Each scene shows the same named points in several views. A view is turned or mirrored, shifted and resized as a whole, has a little noise and may leave points out.
In the rows, zero is written as 100.

Scene 1
View 1
Z_812: 93  109  81  104  97  93  99  111  80  109  104  90  97  97  110  102  112  116  103  99  108  110  94  99  86  104  96  94  111  94  95  108  105  100  88  107  95  110  123  104  108  113  107  106  117
Z_290: 82  99  83  121  89  102  82  108  90  91  113  105  97  90  104  107  94  97  100  88  117  114  101  94  89  88  106  94  96  90  116  95  119  101  81  88  80  99  112  107  85  107  119  114  87
Z_658: 94  107  67  107  94  84  86  104  76  104  104  93  92  85  108  114  118  131  98  96  108  113  76  107  79  98  101  95  114  96  93  101  113  94  90  98  88  103  134  113  99  113  116  108  107
Z_943: 88  106  77  111  95  93  92  109  80  104  104  93  95  89  106  107  113  120  103  95  110  110  89  100  86  101  101  96  111  94  95  103  109  96  87  101  91  106  125  108  104  111  112  108  110
Z_743: 90  117  99  110  96  101  122  119  76  123  91  84  99  112  110  91  100  99  112  100  107  99  101  86  101  120  91  87  122  90  71  110  91  96  86  117  107  118  108  100  126  114  91  94  131
Z_991: 82  113  101  121  93  104  109  116  85  114  98  92  99  112  106  94  79  84  110  89  112  106  110  82  104  108  100  87  110  86  92  104  100  97  79  102  97  110  98  101  109  114  96  97  111
Z_523: 90  111  94  111  95  103  109  115  81  113  98  91  99  105  108  96  98  97  110  98  108  105  102  90  96  111  95  90  115  91  86  108  99  96  86  112  99  115  111  101  115  115  99  98  121
Z_829: 89  106  102  108  99  112  112  123  85  112  100  94  107  110  109  92  100  89  112  102  110  105  113  86  97  117  90  93  110  97  95  118  98  103  84  119  99  122  113  97  119  109  95  95  124
Z_941: 77  108  101  128  86  115  98  115  90  102  104  99  99  108  104  95  76  74  110  88  118  110  113  80  105  103  106  88  101  82  104  99  109  100  75  93  90  105  94  103  101  110  103  106  94
Z_95: 89  108  91  102  99  102  107  120  83  114  98  96  105  103  109  99  111  105  111  103  108  105  106  93  91  111  92  94  111  96  89  113  103  103  87  116  100  119  117  102  112  110  99  99  126
Z_118: 92  94  87  99  100  106  94  116  92  98  109  105  107  94  106  106  118  102  107  107  114  112  109  100  79  102  94  102  95  101  117  114  114  109  87  113  85  116  126  103  99  102  109  109  113
Z_701: 92  105  92  101  103  103  105  120  83  111  99  94  107  102  110  98  110  103  109  105  109  106  105  96  87  115  90  96  109  99  93  117  101  102  88  117  96  121  119  100  118  110  98  101  124
Z_164: 86  113  77  120  90  91  93  106  78  110  101  91  90  96  106  105  97  115  104  87  110  110  89  93  93  100  105  89  114  85  89  97  108  91  83  96  95  100  116  109  101  116  109  105  106
Z_572: 96  110  81  95  102  94  107  114  76  115  99  90  101  95  108  100  122  120  105  105  105  106  94  101  85  111  93  97  115  101  86  114  101  99  91  117  97  117  130  106  116  111  98  98  131
Z_597: 89  97  98  96  104  112  103  121  90  104  104  100  111  101  108  99  112  93  111  108  112  106  119  94  86  110  86  100  99  104  108  122  104  108  85  121  91  123  119  97  111  102  99  103  123
Z_85: 92  104  84  104  97  100  98  111  83  105  104  95  102  97  107  104  110  107  103  99  112  111  98  97  88  104  97  95  108  96  99  107  108  98  87  106  91  109  118  105  104  110  108  106  116
View 2
Z_85: 108  96  100  100  96  102  104  103  103  94  107  116  100  102  92  95  86  111  100  101  98  112  98  92  94  93  103  90  110  80  98  98  86  110  92  95  91  100  104  87  105  89  105  87  93
Z_991: 95  98  104  100  113  101  107  109  109  99  96  127  114  106  105  102  91  112  101  98  92  112  114  93  99  101  115  92  122  71  102  79  88  103  92  86  98  91  86  92  100  102  102  96  93
Z_701: 104  88  104  107  99  107  104  111  117  87  106  117  97  106  93  89  86  117  95  100  102  113  102  90  87  95  108  87  116  79  101  100  82  102  95  85  91  100  103  91  103  90  99  93  93
Z_290: 113  106  93  94  102  94  102  94  80  113  100  124  110  96  88  108  87  102  98  99  95  108  104  102  107  94  98  102  101  79  94  93  99  123  95  111  96  97  95  84  105  92  108  83  90
Z_743: 91  94  109  108  105  107  111  115  124  83  103  116  100  107  103  90  88  115  103  100  100  115  108  82  87  98  118  83  124  73  107  84  70  97  91  77  96  93  94  98  100  94  102  99  96
Z_812: 103  98  97  100  98  103  108  103  103  90  112  113  96  100  91  95  86  111  100  102  101  115  101  88  90  91  103  86  109  82  99  98  78  110  95  95  94  101  104  89  106  86  108  91  93
Z_597: 115  81  103  106  99  108  98  111  118  92  99  125  102  109  92  85  85  117  84  97  107  109  99  99  87  95  105  91  113  76  96  99  98  101  96  91  89  101  103  91  104  92  91  86  90
Z_118: 119  88  96  102  93  106  98  103  101  96  105  121  99  105  84  93  85  111  88  98  105  110  96  100  91  89  97  93  105  85  93  107  98  111  96  100  90  105  107  86  108  87  98  85  91
Z_943: 103  102  98  100  95  98  107  99  96  93  111  112  96  98  89  98  85  106  102  104  98  115  99  89  97  91  102  89  106  82  99  98  78  116  97  99  95  100  104  87  104  85  112  89  93
Z_95: 103  90  104  107  101  108  105  111  113  88  107  117  100  105  96  90  86  115  95  100  102  113  102  88  89  95  107  87  116  79  100  96  82  104  93  87  94  97  103  92  104  90  102  91  94
Z_164: 101  109  98  93  101  96  107  97  88  105  106  117  104  97  93  108  89  104  105  104  92  114  105  91  105  94  106  94  107  80  100  90  83  117  94  103  98  94  96  87  105  93  115  90  93
Z_572: 102  93  102  107  96  109  107  108  115  82  115  111  90  101  90  88  84  113  98  101  106  117  97  84  84  93  105  83  111  85  100  102  71  106  95  89  93  102  110  89  105  84  107  90  96
View 3
Z_743: 124  114  105  89  82  98  95  113  72  114  108  100  73  72  118  101  90  113  69  81  90  83  126  65  95  108  100  71  104  97  110  96  75  89  117  103  94  68  96  119  128  119  80  116  74
Z_290: 100  114  115  99  93  94  108  100  97  101  102  101  122  82  85  97  105  102  127  84  86  83  138  100  87  93  92  113  96  96  91  95  93  110  112  87  105  91  87  100  101  111  81  100  85
Z_85: 110  114  115  93  81  86  94  106  84  96  95  100  99  76  102  100  94  106  96  86  84  81  123  84  91  102  98  98  98  100  99  96  81  100  118  93  100  76  88  102  115  120  81  114  78
Z_572: 119  115  117  93  71  83  81  104  79  90  86  104  85  70  110  105  85  107  84  86  80  83  110  75  90  104  105  89  97  104  107  98  74  95  123  96  98  69  86  104  124  131  81  128  81
Z_991: 117  113  104  93  94  101  109  114  78  118  118  104  92  81  106  96  100  113  87  77  94  81  144  73  96  101  89  76  107  92  102  96  86  93  113  97  98  82  96  122  117  105  81  100  73
Z_95: 121  117  109  91  76  88  91  109  82  96  103  98  86  74  112  104  90  102  84  87  81  84  123  74  94  103  97  83  97  100  105  93  80  97  112  96  96  71  90  105  120  120  83  118  74
Z_941: 113  113  102  96  100  101  118  114  88  115  126  99  105  88  96  92  107  105  104  77  89  80  153  82  96  98  82  83  100  93  97  93  94  100  105  93  101  89  98  119  109  100  82  90  74
Z_597: 121  116  105  96  76  85  95  109  84  91  114  91  86  77  114  103  92  93  85  85  76  79  126  73  95  102  90  81  95  99  104  90  83  96  104  97  98  70  91  107  118  117  83  114  69
Z_658: 109  114  125  95  71  82  81  98  85  93  75  109  102  71  99  107  88  110  97  89  85  81  108  87  84  104  110  112  98  103  101  101  73  101  129  89  101  70  82  94  115  132  78  129  91
Z_943: 108  115  121  95  80  86  92  101  85  100  88  104  104  76  101  99  94  112  101  86  87  83  119  88  87  100  104  107  101  100  99  101  81  102  122  92  100  80  86  104  112  120  79  116  87
Z_164: 109  110  119  90  90  98  97  103  81  116  88  109  103  78  96  96  99  120  102  82  96  85  128  88  90  103  105  101  103  98  95  103  79  100  128  93  102  82  91  108  114  116  76  109  92
Z_523: 125  114  108  88  81  94  90  112  76  106  105  103  81  72  114  103  92  112  73  81  88  82  122  70  94  106  101  78  101  98  107  92  77  93  119  98  92  68  94  114  126  119  79  117  76
Z_701: 123  118  108  94  74  85  94  109  81  93  103  95  84  73  114  102  88  101  83  86  80  80  119  74  91  103  97  82  97  100  106  92  80  96  109  97  96  68  93  108  121  122  82  120  72
Z_829: 126  116  103  91  78  87  99  114  80  97  115  92  82  78  116  102  94  98  78  85  80  80  131  71  95  103  90  75  100  99  107  91  84  95  106  98  96  71  93  112  120  115  84  113  67
Z_118: 117  121  110  99  70  76  93  107  92  73  105  85  100  78  107  105  90  84  99  90  65  77  123  82  90  96  89  93  91  102  102  89  87  104  100  93  98  72  87  96  112  123  86  118  66
Z_812: 114  113  117  95  81  87  90  106  85  98  92  102  97  75  103  104  91  109  95  84  86  83  118  83  89  100  100  98  100  101  102  100  81  101  124  93  102  73  84  102  116  121  80  118  85
View 4
Z_701: 85  98  95  110  89  99  109  83  110  92  76  88  86  118  104  93  106  101  94  94  105  98  82  85  95  114  72  119  74  114  72  106  103  111  95  103  99  99  70  85  91  95  96  117  118
Z_85: 92  98  99  109  96  92  104  92  115  95  80  92  88  113  104  107  100  102  93  92  103  105  86  88  94  114  78  122  89  108  84  108  105  102  91  110  103  94  80  86  88  102  99  111  116
Z_523: 92  88  97  109  86  99  109  87  98  87  70  80  87  117  106  94  114  102  93  85  107  100  86  92  96  109  71  123  77  114  69  102  108  114  93  111  97  98  69  84  86  87  87  120  120
Z_95: 89  97  95  108  88  99  107  86  108  90  76  84  88  117  104  94  106  102  96  93  105  97  86  85  97  114  73  119  77  113  75  109  103  110  92  103  100  96  72  84  91  98  97  117  121
Z_991: 86  92  103  101  92  111  108  100  107  85  69  71  97  116  106  94  122  110  102  79  107  110  106  97  102  96  90  136  81  100  81  100  110  101  77  111  96  89  76  77  92  104  91  113  115
Z_572: 99  91  93  115  90  89  104  84  105  94  74  92  82  113  104  107  98  97  87  96  104  97  74  86  92  121  63  114  79  120  71  107  105  110  105  111  104  100  75  89  82  87  95  116  117
Z_829: 80  95  97  104  88  105  111  87  110  86  73  76  87  120  102  84  116  104  103  90  104  98  93  89  100  105  81  121  71  111  73  104  103  111  89  100  92  99  68  80  97  102  96  119  122
Z_597: 79  106  94  104  91  100  109  82  121  94  81  87  82  119  103  88  105  105  106  97  99  92  84  77  96  113  79  112  71  109  80  110  92  107  93  93  95  103  69  82  101  111  103  111  123
Z_118: 87  109  94  105  97  89  105  86  128  98  88  96  84  114  101  104  89  102  101  99  95  99  83  75  93  116  80  112  86  108  92  118  95  97  93  96  102  99  79  83  97  114  108  108  118
Z_943: 103  93  100  114  98  84  100  95  112  97  78  95  91  109  102  118  92  97  87  90  103  108  86  88  93  119  81  122  91  111  88  109  107  98  90  117  107  93  82  86  80  98  99  111  111
Z_941: 84  98  108  96  97  109  108  101  120  88  76  72  100  113  105  94  121  112  107  79  104  113  113  92  100  91  102  141  90  92  94  106  109  91  68  108  97  86  80  74  97  121  99  108  114
Z_812: 100  93  101  111  95  88  99  96  113  93  77  89  93  111  104  117  97  101  86  88  103  112  88  90  91  114  81  126  93  108  88  108  109  96  86  119  105  87  85  86  83  100  97  111  111
Z_658: 106  94  96  114  94  79  99  90  111  99  81  102  87  108  103  124  82  92  81  96  103  101  73  84  88  127  68  115  94  119  84  112  109  102  100  119  109  94  82  89  77  92  100  111  113
Z_164: 103  87  104  109  97  90  102  103  109  93  72  88  97  109  103  121  101  99  86  83  105  113  92  95  94  110  83  132  97  105  86  104  117  95  81  124  108  85  88  82  80  99  95  112  110

In a view up to two points have been moved. Name them for each view, in the order of its rows, or write -.
view 1 -> Z_658, Z_523
view 2 -> Z_164
view 3 -> Z_597, Z_118
view 4 -> Z_812
